Points on a hilly landscape, in no order, each with its height.
A ball rolls from a point to the lowest of its 2 nearest points, and stops where none of them is lower. Distance is the straight distance between rows; heights are no part of it.
K_719 (h 441): [134 128 155  61 108 109  87 133 127 131 143 134 189  95 120  98  62 116
 116 156 110 117  99 133 142 136 157 121 120 136 117 107 152 133 163 105
  64 102 162 159 125 119 184 155 154 134 116  99]
K_869 (h 189): [124  67 134 197 130  92 134 143  92 130 118  64 147 149 171 106  78  83
 186 102 155 148 171 140  83 125 132 145 127 157 194 155 146 155 157 136
 114  88 114 152 121  96  56 153 139 134 167 197]
K_946 (h 270): [106 105 152  88 118 137 121 115 130 126 152 155 104  58 147 133 158 155
  75 144 157 109  88 135 109  94 173 157 145 119 132 128 126  86  89 135
  96 133 118 115 130 175 196 120  92 156 127 128]
K_968 (h 476): [157 161 154  61  91 153 111 127 130 138 144 142 168 116 124 121  90 131
 114 148 123 106 106 128 180 146 131 123 133 123  84 110 132 117 165 108
 100 105 142 182 114 142 179 131 144 163 106  67]
K_578 (h 300): [141 112  89 110 139 179 120 169 140 128 120  95 114 118  72 188 166 169
 135  87 167 128 161  93 162 140  94 103 144  79 153 174  99 129 128 132
 169 221 131  93 126 132 140 146 111 119 143 130]
K_776 (h 411): [106 149 138 155 149  82 137  75 143 130 152 160 115 126 186  79 124 134
 101 156 131 151  82 150  93 132 193 134  88 148 109  55 150  90 107 113
 114  58 126 139 141 117  99  91 107 144  68 118]
K_282 (h 342): [119  82 104 117 168 146 120 178 116 122 110  88 139  92  85 164 129 173
 127  87 164 139 141  95 124 163 143  94 138  82 182 163 109 121 152 119
 147 218 153  94 130 110 139 172 116 112 130 122]
K_603 (h 553): [127 116 160 151 147 143 126 158 112 103 165  88 130 102 211 102 127 131
  61 116 191 143 113 144 124 115 211 162 124 109 158 103 133  84  97 108
 116  74 105 194 129 185 110 158 132 154 148 138]
K_163 (h 326): [171 181 115 102 122 160 131 117 136 121 145 153 117 145 118 136 156 139
 106 146 106 115 111 141 171 118 104 117 107 110  67 102 109 108 104 134
 150  94 130 150 144 167 135 104 124 129 102  91]
K_275 (h 557): [141 137  91 145 187 108 100 138 126 100 136 151 138 120 119 101 110 161
 115 132  94 158 100 134 129 150 158  70  59  93 124  70 131 106 104 116
 116 121 188 113 160 103  81 138 128  78  71 121]
K_146 (h 278): [103 147 102 170 124 122 146 106 152 115 128 147  89 169 136 128 196 125
 121 132  97 126 140 135 124 106 102 143 122 151 116 141 120 129  77 151
 158 143 111  88 132 130 107  85 117 104 153 152]
K_913 (h 170): [171 133  96  80 101 170 108 140 134 157 116 160 131 127  42 160 114 141
 189 134 100 105 154 112 182 127  37  92 114 103 102 149 109 155 144 139
 121 157 142 131 158 127 150 113 120 145 104 122]
K_670 (h 249): [106 163 115 112 100 100  79 119 147 145 143 134 173 176 141  79  90  91
 177 147  42 110 155 131 149 169 124 121 113 183 113 107 166 165 139 136
  72 147 159 152 114  60  86 107 159 124 157 132]
K_204 (h 419): [ 87 189 128 153 125 116 137 111 145 115 155 135 137 186 182 104 161 128
  91 134  98 132 117 139 157 165 175 135 125 168 107  95 142 101 122 124
 145 154 130 126  97 105  85 104 139 121 145 101]
K_781 (h 157): [162 152 142 118 106 110 164  81 134 131  97 141 139 152 122 139 108  82
 129 176  92 133 122 158 104  80  73 148 133 142  67 126 123 174 137 124
 145  32 118 137 135 158 177 127 161 104 126 111]
K_534 (h 493): [174 103 100  91 149 150  92 169 128  84 123 107 154  86  92 155 113 133
  92 137 105 129 118 139 138  80 104  99 105  75 122 144 116 149  94 126
 112 113 175 125 153 184 173 184 165  52 152 130]
K_3 (h 518): [180 159  96  81 146 159 108 143 146  77 139 124 154 123 115 146 155 139
  65 146  81 121 101 140 168 101 109  98 115  89  77 117 108 120  98 121
 141 122 176 115 143 172 168 159 165  53 145  90]
K_593 (h 568): [134 195 125 133 110 138 151 108 148 129 116 132 138 206 136 141 153 106
 128 138  80 128 150 133 164 147  86 131 140 157  82 120 117 141 142 128
 178 136 115 128 103 115 110 104 150 106 140 100]
K_730 (h 366): [ 80 105 156 146 163  75 144 109 122 136 115 146 129 106 141 106 105 139
 123 130 144 155  88 128  73 162 193 131 121 142 155 108 146 109 156 109
 115 134 137  89 127  83 123 132 109 144  85 127]
K_6 (h 447): [129 118  92 147 126 106  98 116 138 121 149 142  97 122 149  86 137 131
 141 149  98 120 140 147 114  83 137 125  88 132 138 104 141 129  59 157
  78  84 143 147 165 140  84 103 117 117 136 176]
K_373 (h 388): [ 81  70 152 115 119  76 131 107 124 134 113 131 117  71 153 107 129 128
 112 147 137 110 100 134  59 104 192 165 167 157 178 150 158 120 111 139
  73 140 133  73 122 111 167 149 117 125 150 176]
K_287 (h 206): [159 142  74 153 199 151 134 142 128  96 119 141  95 108  90 158 167 176
  91 112 135 160 103 124 125 124 119  81  86  46 116 105 104 105  86 119
 182 142 157  92 162 157 117 131 118  79  78 112]
K_29 (h 158): [120 136 132 127 135 128 176 106 141 156  80 140 112 146  61 183 138 121
 156 122 132 140 143 108 117 146  62 114 155 122 110 162 111 166 176 114
 193 167 108  71 126 101 165 119 122 120 107 109]
K_68 (h 355): [146  97  76 169 159 175 127 171 132  94 122  86  92 120 109 174 179 138
 115  89 152 140 164 123 123  86  90 129 129  81 164 175 101 135  61 150
 172 161 117 104 153 178 112 142 128  73 182 175]
K_739 (h 567): [161 179 100 107 125 109 150  76 157 144  82 169 153 187  90 138 123  91
 170 166  37 123 138 141 125 126  50 109 122 142  49 110 125 177 151 128
 150  99 145 100 151 107 142  98 152  84  87 112]
K_583 (h 466): [136 166 128  64  92 135  95 144 150 137 124 132 192 158 105 120  99 102
 146 143  59  99 141 118 182 168  90 112 147 153  95 130 135 155 167 116
 105 177 158 140 105 100 162 143 172 109 154  99]
K_606 (h 316): [126 125  91 184 143 137 142 126 145  88 134 117  79 147 149 140 198 125
  97 124 120 130 148 149 118  69 107 149 125 118 139 151 117 129  34 161
 157 119 110 101 149 181 100 114 131  75 180 177]
K_293 (h 560): [ 91 101 152 190 126 137 183 133 101 144 116 103  78 139 147 152 188 126
 135  77 193 129 155 105  90 136 140 170 187 150 171 173 115 116 139 139
 181 181  62 103 103 121  96 107  85 172 154 152]
K_652 (h 425): [ 97  96  86 133 136 109  83 133 142 111 156 143  99 105 164  76 160 162
 109 132 101 113 129 137 116 107 195 125  98 134 177 108 139  99  46 166
  61 162 164 112 158 122  75 110 105 112 148 180]
K_258 (h 430): [115 134 152 176 149 149 159 159  90 140 129  95 133 158 135 143 111 143
 152  72 207 152 141 104 150 198 163 114 126 113 160 115 122 105 200 103
 176 147 104 168  95  96  58 138 110 187  93 101]
K_646 (h 437): [ 98 167 109 172 149  99 137 104 140 112 152 153 107 164 176  92 164 143
 101 136 100 144 110 147 119 133 176 127  89 147 104  73 134  95  85 130
 134 107 141 126 134 115  75  85 115 121 108 121]
K_70 (h 519): [ 71 104 164 158 103  52 154  66 136 147 128 135 124 122 195  83 113 100
 126 156 137 123 104 145  59 116 177 192 157 195 147 120 167 134 127 128
  91  82 104 112 105 101 130 110 120 153 135 155]
K_914 (h 489): [ 78  98  95 176 163  37 117 100 138 125 122 148 121 132 151  82 117 129
 163 141  78 143 124 139  60 133 161 111  82 163 153  99 166 150 107 147
  81 129 176  72 147  57  59 111 117  93 108 186]
K_801 (h 35): [170  99  70 151 172 130 124 143 128 114  94 135 114 117  47 163 107 132
 165 118 114 153 143 122 117 113  58  73  85  70 136 144 109 158 114 125
 150 131 162  97 173 119 115 143 138  67 101 155]
K_149 (h 369): [110  61 140 132 135 107 139 127 118 119 104 114 112  61 125 142 131 127
 106 135 159 129 110 142  54  78 158 164 167 114 178 170 136 130  99 136
 114 113 128  88 139 154 176 173 127 107 157 180]
K_449 (h 413): [140  81 135  75 135 119  76 162 113 129 139 123 174  61 111 108  53 154
 128 132 152 133 106 126 123 138 176  93  99  97 166 118 140 112 158 108
  59 124 176 160 147 117 151 180 126 144  99 133]
K_904 (h 510): [156 162 148  82 122 135 117 109 130 145 143 165 149 110 125 101  98 150
 115 154 129 132  78 130 154 151 155 111 100 111  81  70 135  91 152 103
 115  72 140 166 141 132 157 114 114 170  50  68]
K_898 (h 498): [ 88  77 163 125  81 120 139 130 115 144 124 105 115 108 153 121 153 110
 136 119 152  91 134 118 101 103 151 189 199 176 179 190 136 130 127 153
 105 165  89 103 101 129 152 138 114 157 196 164]
K_451 (h 501): [ 82 118 121 167 129  53 123  84 137 134 135 130 137 147 171  82 110 102
 147 154  88 136 125 144  75 127 160 147 113 181 134 106 165 155 116 139
  83  98 149 109 118  79  92 110 132 113 134 157]
K_696 (h 359): [146 128  95 149 165 132 103 173 123  81 126  81 174 145 123 130 101 122
 112 112  99 155 136 137 143 144 132  86  92 102 150 127 122 142 124 110
 141 143 179 130 132 124 102 189 174  49 156 133]
K_317 (h 274): [ 99  97 205 123 101 107 148 109 111 166 123 113 141 108 165  98  85 100
 132 119 191 124 114 117  96 156 168 183 180 171 156 139 143 118 194 103
 117 110  78 155  87 108 152 133 110 205 128 112]
K_820 (h 297): [128  92  83 147 128 125 112 152 138 115 111 100 122 137  98 145 140 116
 171 113 103 119 173 122 119 111  82 118 128 134 172 181 122 154 106 147
 130 183 139  83 143 104 106 147 134  72 187 190]
K_327 (h 470): [150  84 134  79 109 136 103 146 127 115 123 117 134  63 106 150 100 123
 114 144 128 105 121 144 117  65 111 137 143 101 131 160 125 145 106 138
  89  93 140 136 144 182 202 169 144 112 158 147]
K_118 (h 406): [ 97  70 101 120 128  96 100 118 139 126 123 148 105  89 121 109 146 146
 135 139 105 107 130 127  90 101 151 135 129 135 169 150 140 129  75 160
  71 164 154  73 150 119 131 130 110 101 151 188]
K_284 (h 467): [158 121 107 131 126 124 123  94 140 134 134 159  92 107 114 118 129 122
 134 163 109 125 120 150 105  65  96 131 105 119 102 113 130 138  74 147
 109  48 123 136 166 164 136 108 122 116 109 157]
K_812 (h 472): [155  89 160 146 130 173 146 165  85 138 136  84  98  95 146 144 123 129
 129  92 228 130 154 115 118 106 129 162 154  97 158 152 112 123 130 124
 139  92  63 196 127 188 121 148 109 192 134 144]
K_224 (h 257): [182 190  83 138 153 159 164 105 142 110 119 163 105 165 104 161 183 142
  98 139 104 147 111 143 158 111  82 102 106  84  62  96  97 109 102 128
 202  99 131 110 160 158 124  98 135  93  87  81]
K_269 (h 579): [113 111 133 153 134 115 110 144 127  99 161  90 128 119 202  92 134 116
  77 130 135 134 122 155 109  96 200 161 124 139 161 121 148 112  72 132
  91  84 128 164 129 167 104 153 145 114 183 162]
K_69 (h 428): [154 110 163 149 130 170 162 163  91 126 114  65 113 127 120 170 120 108
 132  93 202 140 163 113 118 113  99 147 161 103 145 174 109 157 156 118
 178 106  75 170 111 174 132 163 141 151 157 115]
K_196 (h 61): [130  92 141 151 121 141 119 159  84 152 144  98 119 126 158  94  98 135
 175  84 198 125 157 108 132 160 162 131 127 139 190 132 128  99 161 132
 104 140  97 185 123 100  52 125  95 211 117 163]
K_907 (h 323): [140  88  83 182 143 125 154 128 121 137  90 108  93 141  76 175 133 106
 187 104 134 149 177 126  91  94  48 118 132 115 162 183 111 169 118 147
 175 138 112  81 150 116 106 138 126  90 150 189]
K_990 (h 487): [159  94 124 103 124 135 129 115 122 152 109 160 103  82  64 151  96 130
 159 150 147 133 122 129 105  88  80 115 117  97 117 141 120 143 127 127
 118  78 124 130 167 154 173 126 111 144  82 137]
K_421 (h 199): [101 114 139 100  93 103  80 147 130 146 131 113 177 144 132  95  81  93
 175 126  84  96 150 115 138 167 136 131 150 180 158 153 159 156 171 133
  69 189 145 130 100  60 125 144 154 142 185 144]
K_829 (h 225): [155 165 130 166 148 119 166 112 119 108 113 110 143 168 140 145 117  96
 114 138 112 163 123 152 115 113 103 122 115 123  92 115 117 148 141 111
 178  51 127 145 132 151 121 137 163  90 118 106]
K_181 (h 345): [129  70 107 159 146 122 147 125 116 128 100 122  83  94  94 158 149 128
 154 119 149 138 144 131  73  86 100 131 139 105 167 172 118 138 100 154
 144 128 114  87 159 147 136 138 108 104 141 187]
K_43 (h 265): [115 126  91 136 121 124  90 166 149 110 126  82 166 179 131 120 124 104
 161 111  76 123 179 118 157 156 102 111 135 165 162 166 138 158 128 130
 121 205 158 111 111  71  92 160 160  77 207 170]
K_56 (h 288): [128 176  99  83 107  91  74 103 159 133 145 149 175 158 136  70 106  97
 146 173  13 104 131 145 144 129 130 123 111 171  74  90 164 170 112 141
  59 116 177 144 126  85 134  99 171  96 144 111]
K_787 (h 277): [138 192 124 163 140 165 196 122 133 137  98 129 104 192 104 195 173 135
 117  99 167 156 145 105 157 163  83 111 152  97  90 121 100 128 166 109
 246 139  90 116 100 137 114  99 126 137  85  73]
K_711 (h 616): [122 168 169 134 101 157 147 126 115 135 154 126 121 162 173 122 144 126
 100 120 160 121 126 131 169 154 149 155 143 146 111 115 124 102 139 124
 153 127  95 177  92 150 105 104 125 179 132  89]
K_722 (h 474): [ 98 173 145  48  89 132 104 107 164 139 148 180 137 120 134 116 157 144
  98 157  70  82  97 126 172 153 145 143 154 170  83 115 142 105 127 141
  93 201 140  91 101 113 199  96 113 146 131  77]
K_239 (h 284): [159 163 115 120 140 101 121 119 127 111 119 120 183 169 125 111  84  91
 137 160  58 147 124 150 134 130 107 102 101 131  84 105 138 165 151 113
 125  73 165 141 139 114 124 149 180  77 124 109]
K_870 (h 427): [104 141 148 117  67 141 110 117 135 136 166 143  94 134 169 100 170 126
 118 133 121  88 142 123 160 111 143 174 156 175 137 142 132 115  90 166
  90 151  89 146 106 147 129  93 111 173 181 134]
K_53 (h 452): [177 142 160 126 113 161 144 133 107 137 140 114 122 128 131 137  98 114
 127 125 176 140 130 137 146 115 106 138 121 108 103 115 113 126 141 110
 146  43  89 212 130 180 137 132 133 171 109 102]
K_186 (h 380): [116 154 174  86  43 127  98 109 139 144 154 141 138 141 168  90 129  92
 127 144  91  76 144 128 168 112 121 180 176 200 109 140 144 147 125 152
  74 129 101 169  82 134 162  99 150 169 190 109]
K_586 (h 503): [168  79 131 119 129 142 139 143 103 158  93 114 124  90  54 169  78 118
 185 121 169 140 152 116 106 108  67 103 127  91 145 161 111 165 173 118
 140 102 120 144 150 138 161 152 125 147 102 136]
K_168 (h 449): [127 165 106 130 133 164 127 155 128 138 119 126 144 174  92 155 130 155
 159 100 131 132 155 102 196 199 103  85 122 115 131 127 119 119 170 116
 170 195 137 127 113  83  88 127 125 137 101  97]
K_644 (h 426): [ 85 113 116  97 129 102 105 118 162 127 115 165 126 113 105 123 155 147
 119 145  75 101 111 117 114 134 134 126 144 152 132 147 137 125 109 139
  94 221 156  39 126  87 168 124 109  94 147 144]
K_513 (h 543): [118 115 127 165 165 121 166 111 118 152 111 158  84 115  94 148 130 156
 158 108 169 155 115 119  90 151 126 109 109  97 136 115 117 111 143 115
 164 127 115 107 150 110 113  99  87 166  52 128]
K_387 (h 558): [ 93 146 130 192 158 106 167 114 113 147 119 151 116 154 126 128 119 145
 163 103 153 161 120 116 115 187 157 110  98 128 136  84 129 104 176 105
 167 134 118 113 134  73  59 100  90 171  47 111]
K_476 (h 562): [114 132 160 119 114  84 125  93 138 117 139 126 146 113 178  93 110  99
  83 167 119 126  91 156  91  91 167 166 138 160 113 114 155 128 116 116
  94  47 126 142 118 149 172 142 156 121 149 123]
K_851 (h 477): [110 108  80 183 171  67 129 104 134 109 111 136 121 145 120 119 123 115
 156 144  75 154 135 144  71 111 108 103  85 133 132 122 136 160  95 139
 123 107 164  79 150  97  79 123 136  55 116 178]
K_824 (h 85): [102 177 141 169 174  91 189  81 132 118 115 175 106 145 150 136 170 138
  89 142 128 165  76 142  89 144 163 125 116 123  79  78 124  93 133 113
 188  99 122  78 125 124 127  90 115 110  57  90]
K_36 (h 330): [129 178 138  78  61 104  88  86 159 149 147 161 156 144 154  75 116  86
 137 177  47  85 130 139 151 106 126 159 143 192  69 102 159 159 114 149
  58  91 133 165 108 119 166  88 156 145 153 100]
K_847 (h 228): [ 90 148 136 137 117 121 164  91 151 143 110 163  95 144 110 152 175 130
 125 136 113 121 120 122 119 136 106 143 152 152 115 142 117 127 129 135
 161 175  99  61 118 110 149  91 103 128 122 124]
K_2 (h 397): [125 118 113 195 166 152 168 160 116 101 112  72  98 142 127 182 177 117
 113  85 175 162 163 118 107 112 108 135 144  96 156 170 106 140 116 126
 209 144  92 112 122 163 110 151 141  95 172 142]
K_132 (h 465): [ 90 109 174 107  71 118 115 120 127 149 153 126 124 101 183  89 138 122
 108 126 148  90 120 118 130 125 185 187 179 184 160 146 146 104 129 142
  76 155  95 147  90 129 154 116 107 194 174 134]
K_338 (h 373): [ 75 157 158 122 139 101 140  94 145 125 141 160 126 127 160 104 151 143
  81 146 120 131  72 135 121 162 203 137 130 159 108  93 145  90 131 115
 120 153 135  91 111 101 143 104 114 140 107  92]
K_666 (h 559): [107 119 118 183 160  81 130 123 107 145 122 132 147 144 131  97  69 125
 189 117 135 166 129 131  95 179 151  93  72 142 154  84 148 123 175 109
 116  99 150 139 146  58  51 118 112 147  62 150]
K_536 (h 580): [115 133 130  94 107  82  99  84 160 122 139 168 129 104 149  91 138 116
  97 187  67  98  95 157  97  70 146 152 128 161  91 111 156 141  76 148
  70  79 150 106 131 133 173 109 140  97 135 134]
K_344 (h 140): [136  79 135 195 127 117 140 133  94 143 138  86 103 138 181  90 100 107
 180  93 198 143 170 129  96 118 138 159 122 143 182 129 138 126 127 141
 113  74  77 186 141 123  39 122 108 181 134 197]
K_769 (h 446): [152  72 127 103 104 165 105 158 113 129 140 112 104  72 117 149 129 140
 129 116 161 103 148 129 123  61 112 150 142  95 158 164 119 127  81 163
  89 113 113 155 155 197 160 147 106 149 157 173]
K_999 (h 387): [101 110 138 145 161  78 141  87 134 122 123 159 105  93 150 105 131 133
  95 159 131 146  79 150  63 107 172 133 113 129 121  99 146 112 101 122
 108  87 139  93 145 132 142 119 113 114  88 143]
K_693 (h 75): [152 143 133 104 111 140 155 115 138 135  97 134 134 141  80 167 130 103
 131 144 107 127 137 131 128 109  57 132 152 125  93 159 113 165 151 118
 165 117 114 107 126 146 184 133 151 108 140 111]
K_169 (h 571): [125 147 166 161 107 176 163 148 105 126 147 100  92 163 157 144 177 136
 110  87 193 115 154 113 163 136 126 165 165 138 135 151 106 114 129 137
 175 156  67 171  93 166  94 111 113 177 165 118]
K_917 (h 541): [157 109 119 158 142 106 105 125 119 145 136 122 147 126 139  80  51 120
 189 132 154 156 147 131 108 133 127 105  66 121 152  90 146 129 146 116
  93  43 129 192 162  98  65 130 128 161  75 163]
K_510 (h 540): [103 114 174 151 117  86 136  96 134 133 153 114 139 116 213  70  97 103
  95 142 171 140 103 142  92 119 193 174 138 164 145  98 158 114 134 112
 101  54  97 171 110 138 127 131 134 169 137 134]
K_442 (h 255): [140  98  80 122 174 156 115 142 131  98 132 147  84  68 104 160 183 184
  84 119 138 134 110 131 119  96 139 104 106  59 139 126 108  93  47 149
 133 166 161  88 168 179 134 126  98  92 120 152]
K_705 (h 617): [126 134  94  70 109 121  52 138 144 131 158 166 147 105 116  80 110 156
 140 150  71  94 121 120 158 135 152  98  88 131 121  93 148 122  94 147
  39 163 185 135 149  99 122 110 113 136 117 134]
K_249 (h 241): [163 123  87  95 103 189 101 163 144 127 136 114 118 142  77 172 152 149
 158 102 120 104 170 101 196 119  45 107 134 101 130 173 101 137 112 147
 135 194 134 130 133 148 140 128 114 120 164 142]
K_939 (h 390): [132  96 128 100 171 123  92 176 115 101 124 100 179  90 106 126  78 145
 108 122 129 146 107 127 125 147 168  87 103  94 161 128 125 128 153 104
 103 147 183 125 129 119 148 193 153  87 128 119]
K_936 (h 377): [135 209 117 131 131 161 180 122 150 146  95 137 135 204 100 182 157 148
 139 108 134 140 150 102 198 205  93  96 158 117  83 108 114 129 196 105
 223 178 115 105  93  91 105 114 136 126  79  63]
K_156 (h 550): [138 150  87 108 129 110 111 103 163 135 106 165 143 156  83 127 136 116
 165 157  40 114 133 131 130 125  59  96 113 146  88 127 126 162 113 129
 123 160 163  76 150  88 139 108 140  68 116 140]
K_480 (h 524): [119 100 146 153 131 183 151 170  90 136 143  98  88 118 154 144 177 160
 123  72 215 114 153  99 142 141 159 155 168 114 176 151 108  90 118 140
 152 183  75 153 114 154  91 113  82 196 142 146]
K_33 (h 650): [142 169 182 104 115 183 149 144 114 118 152 108 130 129 160 155 147 134
  64 118 188 126 109 125 171 149 150 150 159 111  96 127 112  99 159 113
 168 114  95 186  90 185 155 136 134 172 136  57]
K_842 (h 379): [129  99 122 117 146 154 106 174 110 130 144 112 128  95 117 139 123 178
 120 103 163 132 122 109 147 153 165 110 114  89 169 129 113  94 133 128
 117 177 144 144 141 135 119 140 106 151 117 131]
K_683 (h 208): [ 90 104 193 117  93 118 130 137 101 161 122 102 159 139 151 107  85  93
 162 101 160 117 135 110 131 180 164 160 180 183 170 159 147 132 206 116
 110 172 101 140  78  77 121 141 128 191 160 118]
K_712 (h 490): [159 112 166 149 128 141 139 138  92 148 132 103 139 127 138 119  64 112
 160 109 204 147 142 124 127 144 126 131 120 119 145 117 121 128 184  98
 138  63  86 208 128 134  99 145 125 190 100 123]
K_962 (h 220): [127 124 119 107 151 132 115 119 139 100 145 162  96  80 132 131 177 161
  65 149 116 125  89 143 114  87 156 125 114  97 112 110 119  90  62 141
 113 128 151  94 149 174 161 120 111  98 120 129]
K_55 (h 168): [157 169 115 154 164 149 194 114 135 121  95 136  99 147  97 188 178 129
 103 118 152 162 117 130 120 127  85 111 134  80  77 122  97 131 139 114
 230 107 108  98 134 162 149 112 141 101  85  79]
K_167 (h 533): [143 139  82  76 146 143  99 131 163 129 117 173 138 123  59 145 140 162
 146 138  70 110 116 106 166 147  83  77 110 106  98 124 122 132 121 121
 122 207 178  61 150  91 151 123 116  84  93 119]
K_352 (h 528): [ 92  87 155 163 109 121 164 137 109 133 103  73 125 139 141 152 157  98
 143  92 168 122 155 107  89 129 124 173 202 166 177 203 122 149 157 134
 167 183  81  89  88 113 132 152 124 132 205 152]
K_375 (h 602): [121 138 141 154 135 141 138 128 132  84 152 110 104 117 200 119 180 119
  41 141 143 128 103 164 111  75 172 170 133 123 119 122 127 102  56 134
 138  69 103 147 126 209 142 130 146 108 180 135]
K_470 (h 488): [122 160 143  94 108 146 130 141 138 148 107 130 162 157  98 148 112 124
 154 125 105 114 143 110 178 192  99 114 150 138 110 142 124 143 193 116
 149 188 130 125  96  91 139 138 144 131 131  91]
K_98 (h 343): [ 89 104 151 160 160  89 146 130 110 128 101 104 154 127 129 133  94 117
 136 119 133 155 114 125  84 160 160 121 133 140 155 138 139 139 179 105
 144 145 140  90 114  85 128 164 140 108 130 129]
K_289 (h 504): [148 146 188 120  66 130 129  89 117 164 141 135 131 152 160  91  82  84
 161 137 144 107 151 123 141 119  92 176 154 188 111 136 139 154 162 128
 103  64  72 202  95 132 130 104 135 194 136 119]
K_782 (h 508): [117 149 123  63 116 149 122 118 150 139 132 173 127 103  89 152 160 173
 116 137 107  97 100 111 166 146 114 112 139 119  95 130 121 113 129 132
 125 201 144  75 126 122 185 104  95 137 101  96]
K_562 (h 597): [146 158 143 108 110 188 146 143 126 113 159 125  99 120 139 165 189 144
  68 125 165 107 120 126 164 107 117 148 149 102  95 141 103 104  97 139
 162 127  90 159 119 210 164 114 118 151 155  91]
K_731 (h 102): [182 123  85  90 147 154 119 148 132 133  96 137 144 116  31 169 101 132
 166 132 106 134 136 113 152 125  44  69 103  75 111 148 107 167 155 113
 146 135 167 112 158 132 162 150 142  90  94 116]
K_874 (h 475): [156 107 179  89  52 147 100 110 123 155 154 142 117 102 148  91  92 106
 161 131 160  85 149 116 143  83  96 181 154 172 129 139 138 138 132 144
  64  73  78 206 116 151 159 109 116 210 139 142]
K_212 (h 604): [120 119 122  73 138 105  85 113 141 131 148 190 128  74 117  93 116 176
 107 158 107 116  79 130 122 129 177  99  90 116 113  79 144  93 102 129
  54 138 174 106 155 115 151 114  97 135  68 123]
K_362 (h 371): [117 153 139 152 154 166 155 163 109 121 129 100 126 142 129 164 148 152
 101  93 188 146 129 106 155 174 158 110 136  95 138 121 109 102 160 106
 199 159 110 143 103 134 106 142 127 145 116  82]
K_17 (h 486): [118 157  99 157 152 118 143 134 137 141  88 132 157 185  85 154 100 128
 197 106  96 155 161 106 147 201  79  76 111 135 128 121 129 153 188 106
 172 181 145  87 125  36  76 126 130 103  89 125]
K_31 (h 325): [102 150 172  85 115 127 153  91 143 135 131 175 109  98 140 137 169 147
  77 155 138 113  77 129 122 130 161 157 154 138  91 118 122  88 127 128
 132 146 108  93 111 147 200  93  99 159 109  80]
K_254 (h 517): [134 100 156 150 135 164 125 182  95 111 153  64 137 121 180 120 122 126
  99  88 197 133 146 131 137 123 174 158 138 110 179 145 126 106 120 120
 129 117  96 195 114 174  96 164 140 156 179 136]
K_551 (h 153): [112 138 105 192 201 103 161 113 127  93 114 151 104 128 125 143 163 155
  88 121 123 175  89 134  89 133 157 101  92  92 120  91 116 106 106 112
 178 129 151  66 144 117 105 123 126  68  73 117]
K_836 (h 448): [140  83 156  81  77 133  87 130 117 156 151 139 133  68 143  94  90 136
 144 134 162  96 124 120 129  93 146 161 142 146 164 134 139 113 130 139
  51 106 112 176 132 144 168 127 101 196 128 149]
K_354 (h 591): [115 122 124  59  96  92  82  93 160 145 142 201 125  79 108  97 123 139
 125 178  65  81  94 134 115  87 139 131 125 149  92 107 154 128  95 150
  42 131 163  96 145 117 194  97 112 131 107 128]
K_950 (h 535): [135 175 170 139  84 117 162  93 130 147 120 126 146 198 164 123 110  77
 142 142 105 129 150 140 139 138  92 165 158 183  91 131 133 161 169 130
 149  84  90 166  89 123 118 103 160 146 149 103]
K_406 (h 302): [ 99 142 147 156 142 121 167 133 124 117 111 104 136 146 140 151 140 118
 104 122 145 148 119 131 121 151 145 135 147 133 127 138 121 125 158 111
 182 145 116 108 105 121 130 142 143 110 142 104]
K_626 (h 415): [139  72 122  93 112 165  92 167 103 141 150 118 116  66 135 125 126 168
 142 106 178  99 142 113 139 106 155 139 134 105 188 145 121  96 106 154
  69 161 122 164 145 158 131 136  83 183 131 173]
K_948 (h 554): [147 160 119  82 126 185 115 154 140  94 155 124 131 113 129 165 181 171
  61 124 130 114  99 131 187 117 126 121 132  86  93 128 103  95  98 136
 148 163 151 128 122 189 171 135 130 104 148  79]
K_622 (h 324): [154 156  79 135 143 121  83 150 134 102 145 115 172 168 118 100 101 115
 149 137  55 137 150 138 162 143 109  77  76 122 114 102 138 150 119 129
 114 116 183 143 145  94  76 147 170  68 140 128]
K_544 (h 537): [162 148 123 109 165 144 114 145 112 119 139 141 157 110 103 120  90 163
 109 135 131 151  91 132 152 158 152  73  73  70 105  72 124 102 145 101
 128  92 173 156 154 128 121 145 131 127  54  88]
K_935 (h 520): [145 130 126 164 137 133 116 156 108 123 142  95 148 157 144 108  86 118
 153 109 144 151 151 134 145 149 138 109  91 127 154 111 128 124 147 117
 123  92 132 182 132 117  66 145 143 143 126 140]
K_589 (h 367): [133 132 155 133 136 148 169 154 117 132  94  77 145 144 100 179 117 109
 126 105 172 148 150 112 129 149 100 126 168 111 130 164 107 156 199  98
 201 142 108 132  95 133 152 166 163 121 151  83]
K_840 (h 131): [ 83 133 147 145 108 115 125 137 120 143 133 111 153 168 150 106 105 111
 155 104 120 123 144 116 150 196 157 133 139 180 155 137 146 124 181 127
 120 189 126 135  91  59  84 127 136 158 152 129]
K_180 (h 432): [130 169 144  56  78 140 107 122 156 128 133 146 169 137 127 127 134 107
 105 156  67  91 123 138 172 131 108 146 163 161  79 138 134 141 135 132
 111 153 136 120  97 135 195 125 159 114 168  90]
K_945 (h 230): [121  96 116 168 125 102 112 161 111 121 117  69 172 167 135 118  87  83
 185 106 103 137 182 129 120 153 110 119 125 162 176 165 138 170 163 128
 124 149 138 130 114  71  68 167 164 100 192 176]
K_624 (h 396): [195 183 147  96 103 180 165 116 114 142 124 148 114 155 111 157 137 127
 122 141 150 127 126 132 177 118  77 126 132 101  56 106 105 130 150 123
 174  62  94 186 128 185 152 107 132 163  87  69]
K_155 (h 525): [153 117 113 158 159 156 157 152 104 139 109 116 106 126  79 169 119 136
 155 100 178 160 143 117 125 137 101 101 106  73 136 136 101 132 149 115
 174 108 114 140 147 144 118 136 119 139  84 122]
K_48 (h 464): [138 104  63 152 139 105  95 117 150 109 122 139  96 130 109 120 140 120
 159 151  71 122 150 141 107  73  80 111  88 124 142 137 136 158  49 164
 102 110 163 100 169 128  85 122 128  56 150 202]

For each start below, name the point where the ball stops.
K_544 | K_693
K_3 | K_801
K_352 | K_840
K_950 | K_801
K_373 | K_196
K_666 | K_55

Call two points neighbours if one is among the 2 nearest of the other. Go from one point of each pair to the other, from neighbour to neighbour, staying as low as possible. Name the highest point that can't be avoided.
K_168 and K_180 | K_470
K_801 and K_196 | K_907
K_693 and K_406 | K_69
K_840 and K_480 | K_293
K_824 and K_962 | K_442
